Points, in no order, along strands that fork, close into loops and pass close to each other.
Points whose rows are less than 53.8 apart are linked; no others are.
Z_157: [  6  26 -12   8  16  17 -12  -5   7  18 -14  -3   1  11  -4 -20  12  15
   8  19  -4  23  -9  -9  -1  -2  11   2]
Z_122: [ 28   2  10 -22 -16 -14 -18  16  -9  -8  -2  -2 -18  11  12  -3 -11   4
 -14  -6   8 -10  -3  35  -8 -12   1  -8]
Z_769: [  4   7  -2  -5  13  -2  33   5 -42  -9  -6  16  28  16   1  19  15  -1
   3 -22 -12 -11 -28  10 -10 -15   4   4]
Z_957: [ -4  12  14 -14 -13   0  21   4  11   7 -26  -3 -30  -1  22 -25  25  -3
   1 -21 -33  23 -22  28   3 -26   0 -15]
Z_903: [ 21  25   3 -10 -16  -8  -9  21  12  11  -5   7 -25  16  29 -25  21  -6
  11  -6  -7  18 -21  36  -2 -13 -13   0]
Z_464: [-13   9  -3  -2 -20   5   0 -13  47   7 -14 -30 -17  -4  12  -6   2  -4
  10  12   0   8  34 -16   6  -3 -17  -6]
Z_707: [  3 -18   8 -10  -4  19 -10 -23   7  -5 -30 -27 -12  -5  10 -34   3   5
 -36  -4 -25   5   0   6  -3 -35  10 -23]
Z_580: [-14 -30 -10  33   5  -1  19   6 -41 -23  12   1   4 -11 -39  39  -7 -28
   9 -24   1 -24   8  -4  -8   4  12  18]
Z_73: [-32  -6   7  12 -13  -2  30 -24  49  13 -11   0  -9 -11   1  19 -13 -10
  10  -4  -2  11  25 -39   5  11  -7 -20]
Z_445: [-12   5 -25  -9 -16 -11  15  10  14   4 -10  13 -27  -8 -27  22   3  -3
  16   6  32 -16  22  -6  31  -3 -29  21]
Z_845: [-15 -24 -18  14  19  18   7  -7 -10  -9  -4   2   2 -10 -34  13   6   9
 -20  12 -10   3  -1 -20  -4 -12  24  -3]
Z_941: [ 17  23  -6  -9  -6 -10  -3  -3 -17   3   6   5  20 -10  10  24 -24  13
 -19  15  19 -14  -1   0   4 -11   8 -13]
Z_248: [-11  -7 -21  14  25  29   5 -21  19   4  26   9  38 -27 -17  28 -10  -5
  40   1   4  -7  25 -45   5  27   4   9]
Z_849: [ -6 -21   3  -4 -17 -12   9  -4  -4 -19 -16  -1 -28 -10 -15  31  -7   0
 -26   4   4 -20  19   6   7 -27   1  -7]
Z_683: [-10 -26  -4  10   6  13  15 -16  -1 -14  -4   6   7 -25 -15  20 -13   3
 -12   9  -4  -5  10 -26  -1  -9  13 -11]
Z_871: [  1  41 -32 -29  -3  -3 -12  -5   7  24 -21  -5 -17   5   6 -26  19  18
   8  32  27 -11  -7  -9  26 -17 -16  12]
Z_168: [-19  13 -10  -7 -19   7   8 -24  57  11 -19 -29 -16  -9  15 -29  -3  -9
  24   7  -6  23  18  -7  19  -4 -19 -16]
Z_921: [ 14 -23  40   7  10   2 -19 -20  11  -7   6 -35  -6 -12   9 -19 -19   0
 -37  -2 -12   2  24 -21 -25   1  27  -7]
Z_20: [-10   5 -11 -12 -13 -17  23  24  -5  -3 -20  24 -33   8   5   7  25  -3
  -2 -17 -12  -2 -22  33  13 -36  -7  -2]
Z_474: [  1 -34  28 -10   9  -4  -1  12 -18 -15   2  -2  -8   8  11 -11  -4 -10
 -14 -35 -11  -1 -10  26 -15   5   6  16]
Z_988: [ -4  -5   3  22  25  12 -12  -5   9  -4  -1  11   6   2  -8  -4   5  -4
   7  -5  -6  22 -10   2 -11  25   1  -5]
Z_894: [ -9  -3  11  -5   4   5  51 -16 -12   5 -29  15  -4   8   6  -5  16   7
   6  -8 -24  26 -32   3   8 -25   6 -14]
Z_943: [ 20  25  10 -11   0 -11  -5  17 -19   2  -4  11  10  24  23  -6  12  11
  -7   3  -3   7 -24  26  -5  -9  -4  -5]
Z_558: [-16   2   5  -8  -9  -4  38 -25  13   2   6   6  26 -25   7  44 -33   7
   3  -6  22 -10   5 -31   8 -13 -14 -18]
Z_704: [ 10  22  39 -11   5  -3   6   0  -3  10 -14  15   5  13  45 -15  10  14
   6 -15 -26  18 -27  18 -14  -1 -12  -7]
Z_434: [-10 -20 -22  18   1   2   8  24 -11  -7 -11  16 -30  17 -29 -18  31  -2
  -3   2  -8  12 -11  17  12  -8   4   4]
Z_574: [ 36  45   3 -13  -9  -8 -34  13   4  11   3   0  10  19  35 -20  -8   9
   6   7  14   4 -10  21 -11   7  -3  -8]
Z_432: [ -4  37 -23 -14  -8   1   3   7   9  23 -18   8 -21  10   1 -13  19  11
  14  16  13  -1  -9  -1  23  -6 -10   1]
Z_852: [  3 -29  40 -13  13  -4 -14  16 -13 -16   6  -2  -2  12  35 -25  -6 -12
  -8 -40 -15   8 -17  35 -22  20  11  12]
Z_985: [-16   6 -19   0  -7  14 -12 -10  43   2 -22 -27 -14  -1   7 -47  16  -1
   3  16 -14  23   4  11  27  -7  -1  -9]
Z_997: [ 15 -24  41   3  26   9  -1 -21  -9  -9   6 -28  11 -21  16  -8 -27   7
 -45  -3 -10  -3  14 -22 -24  -1  32  -9]
Z_427: [-14 -19   2  18   6  13   4   9   8  -7 -13   6 -26   1  -9 -32  19 -13
   6 -10 -30  23 -17  22  -7  11   3  -2]
Z_702: [  2 -26  16  12   8   5  -9 -11  -5 -16  -9  -8 -13 -16 -16  -5 -10   2
 -31   4 -14   0   7  -3 -13   1  19 -10]
Z_748: [ 15  10   4 -13 -16 -15 -12  11  12  -3  -5  -4 -22   6  11   6  -5   1
  -2   8  19  -9   5  19   3 -17 -13  -3]
Z_481: [-23  -7 -20  17  29  32  11 -23  20   9  15  16  17 -22 -26  12  -2   0
  44  -3   3  12   7 -30   0  21  -6   7]
Z_300: [ -5  -4   3 -11  -7   5   6 -45  45  17 -15 -37  18 -16  25 -12 -21   3
  -9  10   1  20  27 -49  -6 -15  -9 -24]
Z_236: [ -3  13   2  16   3  -7   1  16  -5  -4  13  20   5  21  22 -19  25  -9
  32 -14 -11  24 -24  15  -5  16 -20  16]
Z_825: [-35 -12  -8  14 -10  -1  37  16 -12  -3 -20  25 -19   7   1   0  34 -15
  27 -28 -18  10 -21  11  19 -15 -13  15]
Z_459: [-34 -21 -11  12 -24  -7  12   7  19 -10  13  14 -22  -6 -46  26   3 -26
   5   5  11 -14  32 -23  22   6 -22  20]
Z_100: [  1  20 -31 -18  -8 -18  -4  15   2  12   1  13 -19  -9 -26   7   2   2
   9  20  38 -18  10  -6  25   9 -19  22]
Z_281: [-40 -31 -17  23   8   8  24  -1 -23 -19 -11  15  -7  -5 -35  20  11 -19
   0 -14  -3 -12  -7  -4   0 -13   7  11]
Z_784: [  6 -35  33   9  -1  -1 -22   1  -7  -1  30 -24  10  -2 -17  10 -17  -8
 -37   8  -7  -7  22 -24 -14  24  32  -2]
Z_800: [-11 -22  10  18   0   0  -2  -1  21  -6  -9  -5 -22  -1 -10 -10   7 -15
  11  -5 -23  19   1  11  -1  21 -11  -3]
Z_755: [ 18  33 -32 -15  21  19 -10  -9   1  21  22   9  30 -12  -8  14  -9  25
   5  32   9 -24   9 -24   5  -3  22  -3]
Z_294: [-36 -39  -9  16  -2   3  29   5 -11 -18 -13  11 -25  -5 -30   3  22 -25
   8 -21 -13  -1  -6  19  10  -8  -4   8]
Z_547: [ 14  41 -25 -13   7   6 -29 -16  10  12   1 -17  18   0  15  -5  -6  19
  -6  34  21  -6   7 -15  -1  -6   7   0]
Z_897: [ 13  17 -21   0  -3  -5  -5  28 -31   5  25  14  24  23  -4   6  10   6
   8  -4  16 -15 -15  15   2   0 -10   7]
Z_725: [  2  33 -25 -16 -12 -12  -4  -1  -2   9  12   9   0 -15 -11  21 -13  11
   3  30  42 -25  18 -18  18   2  -8  20]
Z_729: [ 11 -15  42   3  26  -1 -14   3 -25 -10  13  -4  22  14  26 -25  -4  -1
  -8 -38  -9   5 -20  21 -30  25   9   7]
Z_358: [  6 -26  13  -1  -7 -24 -28  25  -7 -15  17  -5 -10  19 -12 -17   1  -8
   4  -6  -4   5   0  25 -19  27  -9   6]
Z_596: [ 12  16  -5 -14 -33 -24 -14  10  18   3   4  -9 -22  10  -2  10  -5   1
   3  20  20 -16  26   1   8  -4 -13   5]
Z_40: [  4  -7  21  26  21  12 -16  -9   0  -1  13   4  25   3   4  -6   0  -9
  13 -19 -16  15 -17   4 -21  31  -2   6]
Z_645: [  7 -29  19 -18   5  12  -6 -28   4 -13 -23 -36 -20 -15  16 -20  -5   0
 -46  -1 -15  -4  12 -10 -10 -39  18 -16]
Z_254: [  8 -34  27 -14   7  -5  -9   4 -23 -17   8 -11  -8   4   9 -10 -17  -4
 -37 -22  -6 -13   0  23 -20  -1  22   7]
Z_621: [-32  21   6   0 -16  -1  24 -32  55  21   0  -4  -6  -6  11  15 -17 -15
  21  -2   7   7  31 -48   4  23 -18 -18]
Z_42: [  6 -18  16   7  -3 -17 -13  24   4 -11  10   8  -8  21  10 -19  11 -10
  20 -15  -9  12  -8  32 -18  21 -13   5]
Z_35: [  7 -30  37  -7   3   7  -9 -18   3 -13  -3 -43 -16  -2  16 -14 -16  -1
 -48  -8 -12 -15  26 -10 -12 -24  23  -7]
Z_88: [  3  19   1 -15 -15   3   0 -12  35  12 -26 -23  -6  -2  38 -39  13   1
   5  -8 -21  21 -11  16   8 -19 -15 -24]
Z_12: [-12 -20   7 -16 -24  -8  34  -1   8 -11 -18  -5 -32 -12  -7  35 -10  -4
 -17  -9   0 -18  14   3   2 -38  -4 -15]
Z_565: [ 15  21 -31   5   4  -2  -7  33 -23   5  21  19  15  13 -20  -1  18  -1
  27 -10  13  -6  -7  13   2  13 -18  29]
Z_120: [  5  14 -12 -18 -32 -14 -32   2  35   8  12 -25 -26  14  -5   5   0  -6
   1  33  18 -13  31  -5  16 -15 -18  17]
Z_421: [ 23   0 -27   4  -1   1 -44   7  -1  -2  11 -22 -16   5 -26 -13   0   3
  -3  35  27   1  16  -9   2   8  14  14]
Z_268: [ 14   4   8  -8 -11  -7 -18   7  19   3 -13 -17 -27   0  27 -26  11  -8
   1  -9  -9  13 -14  32 -10 -13 -14  -8]
Z_977: [ 12  25   0 -16   8  -9  26  11 -27   4  -6  18  17  22  23   4  11  22
   8   8  -3   1 -29  17   6 -16  -8  -1]
Z_397: [ -7 -18  49  11   4  -9   1  -8   3 -13   2 -10   5   1  26   4  -6 -17
  13 -49 -12  -8  -5  11 -14  31 -14  17]
Z_544: [ -3 -31   2  25  -1  -3   9  11 -51 -11  19  -6  10 -13 -18  34 -13 -23
   6 -33   3 -29  -2   8 -20  15  16  15]
Z_202: [ 10   8  14  11  -2  -7 -10  21   4  -1   2  23  -2  20  19 -31  16  -6
  20  -7 -17  25 -17  28 -16  20 -14   2]
Z_956: [-13 -20  -2   7  -8  -8   9   1  -2 -17 -10   5 -23  -3 -14  19   1  -4
 -10  -2   0  -6   4  13   9  -5  -5  -6]
Z_496: [-14  -2  12  -2 -17 -11  25 -19  14  -8   0   4   7  -9  -1  34 -22   3
   1  -3  10  -9  16 -19   4  -9 -20  -7]
Z_409: [-16 -24  -4  14  -3  -3   9  16  -4 -19  -1  12 -17   0 -24   4  10 -19
   4 -13   0  -5  -3  13   5  -3 -15  17]
Z_757: [ 22  16 -37  -2  10   7 -32   9  -3  11  15 -13  -2  -6 -28  -3  -9  11
  -3  40  26 -18  24 -15   9   8  13  18]
Z_37: [ 11 -16  20   1 -15 -18 -15  10  -4 -15  14  -4  -9   8 -13  15 -15 -12
 -17   4   2 -11  20  -2  -3  12  -1   0]
Z_403: [ 10  35 -28 -18  16  18 -12 -16   1  22   2 -11  19  -5   0  -3   4  30
   4  34  17 -10  -1 -30   5 -17  19  -1]
Z_942: [  7 -36  23   1   7 -15 -34  27 -15 -19  22 -10   9  17  -8 -24  -9  -5
  -2 -16  -7  11   4  22 -32  33  10   9]
Z_980: [  6  28 -10 -26   0  10  22 -25   5  15   6  11  31 -13  19  26 -16  28
   4   5  15  -9 -11 -19   3 -12   8 -22]
Z_898: [ 21  -1 -10   2 -15  -4 -46   5   5  -2  16 -32   0  14 -14 -10 -11   4
 -12  40  12  -4  30 -21  -3   8   7  12]
Z_873: [-17 -13  11  -1  15   9  39  -4 -27 -11 -26   9  -1  14  10  -7  17   4
  -2 -12 -31  19 -34  11  -5 -17   7   1]
Z_840: [  8  35  -3  -7 -10  -5  -1  17   9  16  -2  26 -20  17  31 -15  23   3
  24   0  -5  16 -17  22   8   3 -24   6]
Z_356: [ 12  12  29 -13   3  -6  11  -7  -4  -5 -11   8  14  -6  35   8 -17   2
  -8 -20   5  -9  -8   7  -4  -2  -6 -15]
Z_334: [ 20   0  13 -24 -13 -23  -6  30 -21 -10   5  10  -8  15  25  -6   2  -4
 -10 -18   1 -14 -19  42 -13  -6  -8   1]
Z_867: [-21  -3  -6   2 -23 -14   8  10  30  10  12  13 -27   0 -31  23   8 -19
   9   6  18  -8  25  -7  21   9 -25  22]
Z_939: [ 25   9 -31   9  22  16 -31  18  -3   9  20   0   1  13 -30 -16  16  17
   7  26  11   6  -2  -8   0  16  11  10]
Z_98: [-18  -8  16  -4  -9   3  33   4   9  -3 -17  13 -27  -6  16 -20  25 -12
   8 -35 -41  28 -31  36   5 -19   3  -2]
Z_182: [ 37  25 -32  -7  19   5 -33  15 -15  16  28  -5  11  18 -16 -17   6  22
   1  30  14  -8   2   2  -4  13  12   2]
Z_62: [  8 -14  -3   5   3  12 -15  -8  -5 -11 -19 -21  -8  -8  -8  -9  -2   6
 -26  16  -1   0   4  -9  -5 -23  22  -8]
Z_70: [ -5 -25   3   5 -17 -25  -5  20 -33 -25  14   5   5  10  -9  15  -2 -22
  -1 -14   9 -21   5  19  -6   7  -9  17]
Z_861: [ -9  15  -4 -11  -8   9  -7 -22  58   9 -23 -33  -2  -2  22 -48   7  -4
  13   5 -23  32   1  12  19  -5 -16 -18]
Z_252: [-15  13 -22  -3  -1  16 -20 -14  51  12 -21 -25  -8   1  -8 -53  13  -6
  21  23  -2  27  17  -1  23  19 -11   2]
Z_989: [  9  17  25   2  20   3  15  -6  -9   2  -5  15  31  11  28  -3  11   9
  17 -13 -24  20 -32  11 -16   5  -8   2]
Z_370: [ 15   5  -1   0  -3  -3  -1  -6 -13  12  22  -3  38 -26  11  29 -30   8
 -14  19   9 -17  16 -14   0   2   7 -11]
Z_582: [  8  26  19  12  10  -2 -17 -11  13  10  21   5  45   3  27   6 -14  -3
  31  -8   6   8 -11   0  -6  41 -19   1]
Z_511: [ -5 -21  32   2   3  -9   1  -4 -11 -16  -4  -3   3   3  16   8 -12 -14
  -3 -36  -5  -6  -6  15 -13  15  -7   9]
Z_304: [-16 -33  -6  12  -1   9   1  13  -3 -13 -17   1 -34   7 -17 -16  22 -13
  -9  -1 -23  12  -7  21  -6  -2  12  -5]
Z_761: [-24  -4  12  22  -9   3  13 -23  32   3  -6  -8 -10 -12   0   5  -7  -8
   5  -3  -6  11  20 -23  -2  18 -11 -13]
Z_240: [  5  39 -16 -20   5   6  15  -8  -7  17  -1   8  23   8   9  27  -5  27
   3  13  17  -7 -17 -14  11 -21   8 -16]
Z_661: [ 12  19 -12   2  -6 -13 -14   5   3  10  30   5  13 -10  -6  20  -7   0
  12  30  36 -12  18  -8  12  17  -8  13]
Z_376: [-25  -1  -8  21   5   3  27   8 -12  -2  -5  24  -4   8  -7  -9  40 -13
  34 -19 -22  23 -24   5   7   3 -10  20]
Z_77: [-19  -6  -9   1  -9  -9  25  22   8  -4 -14  27 -32  -2   3   0  25 -15
  20 -18  -4  -3 -16  29  17 -19 -15  13]
Z_548: [-13 -10 -19   3   2  12  24 -22   6  -4  -2  -1  13 -30 -11  31 -25  16
 -14  17  15  -7   7 -35   2 -21  18 -22]
Z_332: [ 20  -3  26  -5  14  -9  -8  18 -40  -6  14   6  28  25  24 -12   1  -6
 -11 -34 -11  -4 -31  28 -27  13   6   8]
Z_391: [ -6  34  -6 -13  -7   1  13   6  11  20 -24  14 -18   7  19 -14  18   8
  18   7  -1  17 -14  11  14  -6 -13  -3]
Z_8: [ 13  31 -15   1  12  10 -33  -2   7  10   2  -3   6   6   2 -13  -6  11
   4  26   7  11   0  -6  -2   7   8  -4]
Z_842: [  2 -23   1  10   0  -5   6  18 -48 -17  15   3  14   3  -7  17  -5 -21
  -5 -30   1 -23 -10  18 -18   9   6  11]
Z_287: [  4  15  12  -9   0   0   4 -14  10   5 -13  -1   7 -10  22   6 -16  10
  -3  -4   4   8   1  -8  -7  -3  -2 -24]
Z_900: [ 16  -5   1 -10  19   8  19   2 -55   1  10   9  33  14  -5  13   5   5
 -11 -14 -18 -16 -25  11 -15 -16  14   8]
Z_782: [ -4 -11  42  22  16  -2  -3 -18  -1  -2   1  -3  25  -8  29   3 -11 -12
  20 -46 -13   3 -11  -1 -24  41 -13  11]
Z_762: [ 18  20 -14 -10  -5 -18   6  14 -38   7  14  25  31  13   8  22   2   8
  -5  -6  11 -22 -16  21   2 -15  -8   3]
Z_437: [-11   4 -16   1  -4  10  13   3  10  10 -28  -1 -26   8  -6 -30  17   1
   5   6  -8  19  -7   3  21  -9  11 -13]
Z_165: [-28 -25  17  -1   6  14  30 -19   0  -8 -28  -3  -9 -19   2  -6   2   1
 -17 -24 -24  15  -8  -3  -1 -13  15 -28]
Z_891: [-13   3 -37  -9   5  19  20 -25   7   3  -4  -3  -1 -19 -14  18  -6  24
   1  21  24 -10   7 -34  14 -26  19 -14]
Z_563: [ -7 -28   9   2  15   8  17 -14 -19 -12  -1   5  16 -23  -8  20 -12  10
 -24 -16  -9 -12  -2 -13  -9 -10  17  -8]
Z_242: [  3 -26 -12  15  17  12   1  -7 -26 -16  12   6  24 -16 -26  33  -6   0
  -8  -7  -7 -18  -1  -6  -8 -11  17   2]
Z_27: [-30  18  -1   8  -7   3  22 -28  46  18  10  -1   4 -22  -2  17 -12  -1
  34  17  17  11  22 -41   6  30 -19   1]
Z_667: [  5 -17 -11   2  17   6  16  -3 -47 -13   7  10  35  -3 -18  26  -2  -4
 -14 -18 -12 -23 -13   1 -13 -15  29   6]
Z_646: [ -7  17  -4  18  11   3  22  12  -7  10   2  25   7  14   3 -10  32  -3
  42 -10 -12  29 -28   6  11   7 -23  25]
Z_149: [ 20  21   1   2  11   4 -19   1   0   7  12   8  22  -2  10   6 -12  10
   0  11  10   1   1  -1  -9  16   3  -6]
Z_543: [-16 -16  16  20   1   0   2  -6  33   2   7  -5 -14  -2 -11   2  -4 -16
  18   2 -11  14  15  -5   5  24 -20  -3]
Z_19: [  7  -2  33  -9   3  -5  13 -17 -26  -1   2   2  30 -15  36  18 -27   3
 -17 -32  -3 -13  -9   5 -10  -6  -4  -6]
Z_631: [ 33  35  -2 -17 -17 -11 -21  30 -10   6   0  12   1  29  25 -13   2  16
  -6  11  11  -6 -20  25  -5  -7   0  -6]
Z_65: [ 16  24  20   5  12  -6 -26   5  16   6  16  12  17  12  24 -14  -5   2
  26  -6   2  19 -12  12 -18  41 -18   0]
Z_789: [-25  16 -11  12  15  15  15 -23  27  15   4  11   8 -24 -13   9  -8   7
  30   8  14  17  13 -26   6  21 -12  -3]
Z_895: [ 12   5  20  -6  -6 -11   6 -18 -18   4  12  -1  37 -25  22  28 -32   3
 -18  -9   7 -13   6  -6  -2  -2  -6  -9]
Z_66: [ -4  36 -30 -26 -10   1 -29  -7  25  21 -17 -11 -18   2   2 -39  18  10
  16  30  17  -4   7   1  18   4 -19  15]
Z_359: [-26 -44 -20  28  10   1  14  -1  -7 -17  -5  14 -18 -11 -51  18   9 -15
  -4   3   2  -6  12 -10  14 -11   3  16]
Z_282: [ -3 -13 -25  16   8   4  -7  19  -7  -9   8  10 -18  11 -30 -16  21  -4
   1  10   6   6  -9   8   4   9   6  11]
Z_138: [ 21  21  -5 -16  -9 -15  -4  11 -31   4   5  19  15   8  19  13 -14  17
 -17  -3  11 -17  -6  20   6 -10  -1  -9]
Z_148: [ 14  17  11  -3 -31 -16 -26  12  11   6  27  -7  10   5  -1  21 -25  -4
 -18  22  15 -21  26 -13   3  18   1  -3]
Z_465: [-12  14 -13  -4  -4  16   3 -16  18   6 -31 -17  -8   7   9 -41  25   5
   8   8 -20  28 -12   0  31 -20  10 -17]
Z_245: [ 12  20  16  16  23   9   6   0 -16   9   8  16  43  17  17   9   9  -3
  36 -12 -15  10 -22   6 -10  10  -9   6]
Z_271: [ 14  -1  17  -4 -10 -14 -10  21 -33  -6  10  11  14  15  21  -6  -3  -6
  -2 -27   2 -10 -16  33 -22   8  -6   6]
Z_328: [  7  23  -3 -16 -36 -14   6  -4  15   5  -5 -16  -6  -8  14  29 -20   6
 -16  21  25 -32  29 -27  11 -29  -7 -10]
Z_276: [ 16  23  40 -22  -3  -7   7   3   0   5 -13  15  10   2  49   0  -4   7
  -3 -34 -11  -5 -26  22  -6  -7 -13  -9]
Z_340: [ -1 -18 -27  12   2  -4 -17  30 -10 -13  17  10  -9   9 -39  -7  12  -8
  13   6  24  -2   6  10   4  21 -14  26]
Z_486: [  4 -21  19  16  -7  -1 -30  13   4   8  46 -14  21  -9 -25  17 -19 -10
 -22  21  -3  -7  26 -29 -17  32  20  -2]
Z_119: [  9  29 -12 -14   7  -5  22   1 -28  12   1  23  29  18   4  22   2  21
   5   6  12 -14 -19   0  12 -21  -1   2]
Z_971: [ 12 -39  41   3  10  -8 -20   4 -15  -4  36 -21   7  -1  -8 -10 -25 -10
 -30  -6 -10  -1  15  -8 -28  24  30   5]
Z_361: [-32 -30  13   3   5  13  26  -6  -4 -18 -30   0 -26  -8   0  -7   9 -11
 -13 -23 -26  12 -13  14   0  -8   7  -7]
Z_466: [-13 -30 -25   8   1   2   0  -4 -14 -17 -21 -15 -33  -6 -29   3   8   0
 -33  16  -1 -13  14  -7  12 -28  24 -10]
Z_83: [ 10   3 -27  12   9  -1 -16  36 -13  -2  29  16   2  16 -36 -14  25   1
  23  -4  17   3 -11   6  -1  23 -15  27]
Z_312: [ -6  18 -10 -13 -23  -4 -19 -16  50   9  -5 -35 -19   7   2  -6   0  -6
   0  29   9  -2  31  -7   9  -8 -20   3]
Z_888: [  4   9 -39  -4   9  10  -9   4  -2   9  15  -8  -2 -22 -33  12  -7  15
  -2  35  20 -15  15 -32  20  -1  16   8]
Z_708: [-25 -32 -12  26 -12  -5  13   7  11 -15  -1   5 -27  -9 -51  16  10 -13
   1  10   7  -1  24 -23  23   2 -11  17]
Z_475: [ 33  25 -31  -8  26  14 -18   7 -11  23  25   5  32   6 -13   0   2  21
   9  29   3 -12  12 -11   7  11  21   0]
Z_477: [  7   7 -26   8  25  15 -10  10   2  20  18  13  -1   3 -35 -12  19   6
  17  19   8   5  -6 -11   5  23  -1  17]
Z_344: [ 12 -10   0  -7   5  20 -29 -18  10  -2 -22 -23  -3   4   5 -31  -1  14
 -37  12 -10  11  -1  -8  -6 -27  13 -19]
Z_111: [-20 -36 -25  15  18  11  14   1 -17 -12 -10   3 -22 -11 -48   8  11   7
 -27  20   0   3   4  -6  14 -20  31  -3]
Z_973: [ -2  20 -20   1  21   7  -1  13   5  22  -3  12  -5  10 -19 -18  23  15
  14  18   3  25  -8  -9   7  13   0  10]
Z_43: [  6  -4  14  11 -14  -8 -23   1  13   4  34  -5  16  -2 -10  18 -20 -10
  -6  15  11  -8  28 -27  -4  26   3   3]
Z_233: [-11  10  -8 -12  -3  13  35 -29   1   7   9  17  35 -23  16  37 -24  16
  10   1  23 -13  -7 -29   0 -11   5 -17]
Z_123: [-19  -8   9  -7   4  14  38 -23  -6  -1 -30  18   2  -7   9   1   0   3
  -7 -16 -20  17 -22  -8   1 -25   5 -25]
Z_313: [-18 -22 -10  22  10   4  23   6 -40 -24 -10   4   6 -11 -31  30   3 -16
  -4 -28  -2 -25 -10  -1  -4  -7  13  14]
Z_46: [ -7   9 -23 -14 -19  -4  24  16   1   2 -27   8 -38   5  -4  -2  25   4
   3  -3  -1  -2 -12  24  29 -39  -5  -7]
Z_931: [  5  12   7  -6  -9   4  -6   0  20   8 -25  -8 -15   0  26 -24  18   0
   3  -8 -23  11 -13  14   6 -24  -1 -18]
Z_155: [ 10  31   5  13  19  11 -11  -1   1  16  14  18  46   6  24   8   2   0
  40 -16  -6   8 -16  -1 -11  31 -13   5]
Z_594: [ 17 -29  38 -13  10  -4  -3  -4 -16 -17   6 -21 -16  -8  17  -6 -23  -4
 -43 -10  -4 -17  15   6 -13 -10  26  -1]
Z_635: [ 11  -2  13   8  -3 -10 -15   2  -2  -8   5   7   7   1   5   7 -11  -3
  -1   2   9   4   7   2  -4  16  -8   1]
Z_726: [ 11 -17  18  11  20  12  -8 -12  -4  -5   9 -16  13 -22  -5   5 -25   6
 -27  11 -11   4   6 -17 -18   5  23 -10]
Z_830: [ 14  13  -3  -1 -30  -9 -39   9   8  14  32 -27  10   6  -6   2 -21  -8
 -12  42  24 -19  35 -28   3  14  11   1]
Z_492: [ 25  39   4  -4  -3 -11 -27  16   3   6   8  13   8  17  27 -15  -4   4
  26   3  20   8  -7  22 -12  28 -16   0]
Z_142: [ -3   2 -31  -3   0   4  -4 -17   3   3  -3 -12  -6 -20 -20  21 -12  17
  -9  38  21 -12  27 -36  17 -17  14  -3]
Z_36: [ -2  -2  -2  -3   8  -5  31   9 -31 -14 -14  15   6  22   2   2  18   6
  -7  -4 -22   7 -29  13  -3 -22   1   8]
Z_919: [  2 -28 -16   7  -2  13  -5  -4 -17 -16 -17 -21 -16 -13 -25   8 -10  11
 -38  19  -2  -7  15 -24  -2 -24  30  -9]
Z_333: [ -5 -14 -10  19  27  15  -7  -4  -1  -4  -3  13  -1  -8 -23   3   1   5
   1   6  -5  11  -2  -8  -2   7  11  -1]
Z_385: [ -3 -28  27  -4 -19 -22  -2  14 -11 -18  14  -3  -8  13  -9  14  -9 -23
 -14 -16  -3 -15  14  11  -8  10  -4  18]
Z_57: [ -8  -4 -24  -4 -14   0   1   7  11   2 -29  -7 -37   2  -2 -18  23  -2
  -2   1   0   3  -1  15  23 -29   4  -9]
Z_41: [ -4   8   1  -2  -4   7   8 -29  28   6 -18 -19   6  -8  22  -1 -18   5
  -2   0   7  12  17 -30  -5  -8  -6 -23]
Z_595: [ 12  -4  36  11  16  -3 -11 -12 -12 -10  15   2  33  -1  21  -6 -13  -7
   6 -34 -11  -2 -17   8 -28  32   3   2]
Z_393: [-10  20   6 -10 -29 -22  18  -4  17   4  -1   0  -1  -6  12  36 -19   5
   1   4  16 -17  22 -21   9 -15 -17  -7]
Z_858: [ 14 -31  40  -9   0 -22 -25   9 -16  -5  31 -13  10  11   1 -12 -23  -8
 -14  -7   0   0  14  11 -27  30  12   4]
Z_156: [ -9  26 -21  -9 -13   3 -24  -7  38  17 -17 -20 -26   0   1 -41  22  -5
  20  25   9  14  14   5  19  16 -26  13]
Z_656: [-32 -30   5   1  -8   5  39  -1   1 -12 -22   6 -25  -8   0 -14  20 -17
   1 -39 -38  16 -25  23  12 -19   4  -3]
Z_352: [ 15  30 -13   1   3   2 -13  -3   5  14  23  10  24 -12   1  15 -20  11
  14  19  21  -6  16 -11   9  21   1   1]

How many points has the smallest loop of links through each point below? Write none if it is on no loop.
Z_704: 20
Z_149: 19
Z_511: 7
Z_271: 34
Z_973: 10
Z_931: 13
Z_921: 9
Z_333: 18

A piece is two or more points that can be reached from each other along the links. Count, over all rows, the pieces, the separate loops (a circle has one, a figure eight two, a Y none), the forks (points with three links) and the tips (points with one).
pieces: 3
loops: 9
forks: 16
tips: 4
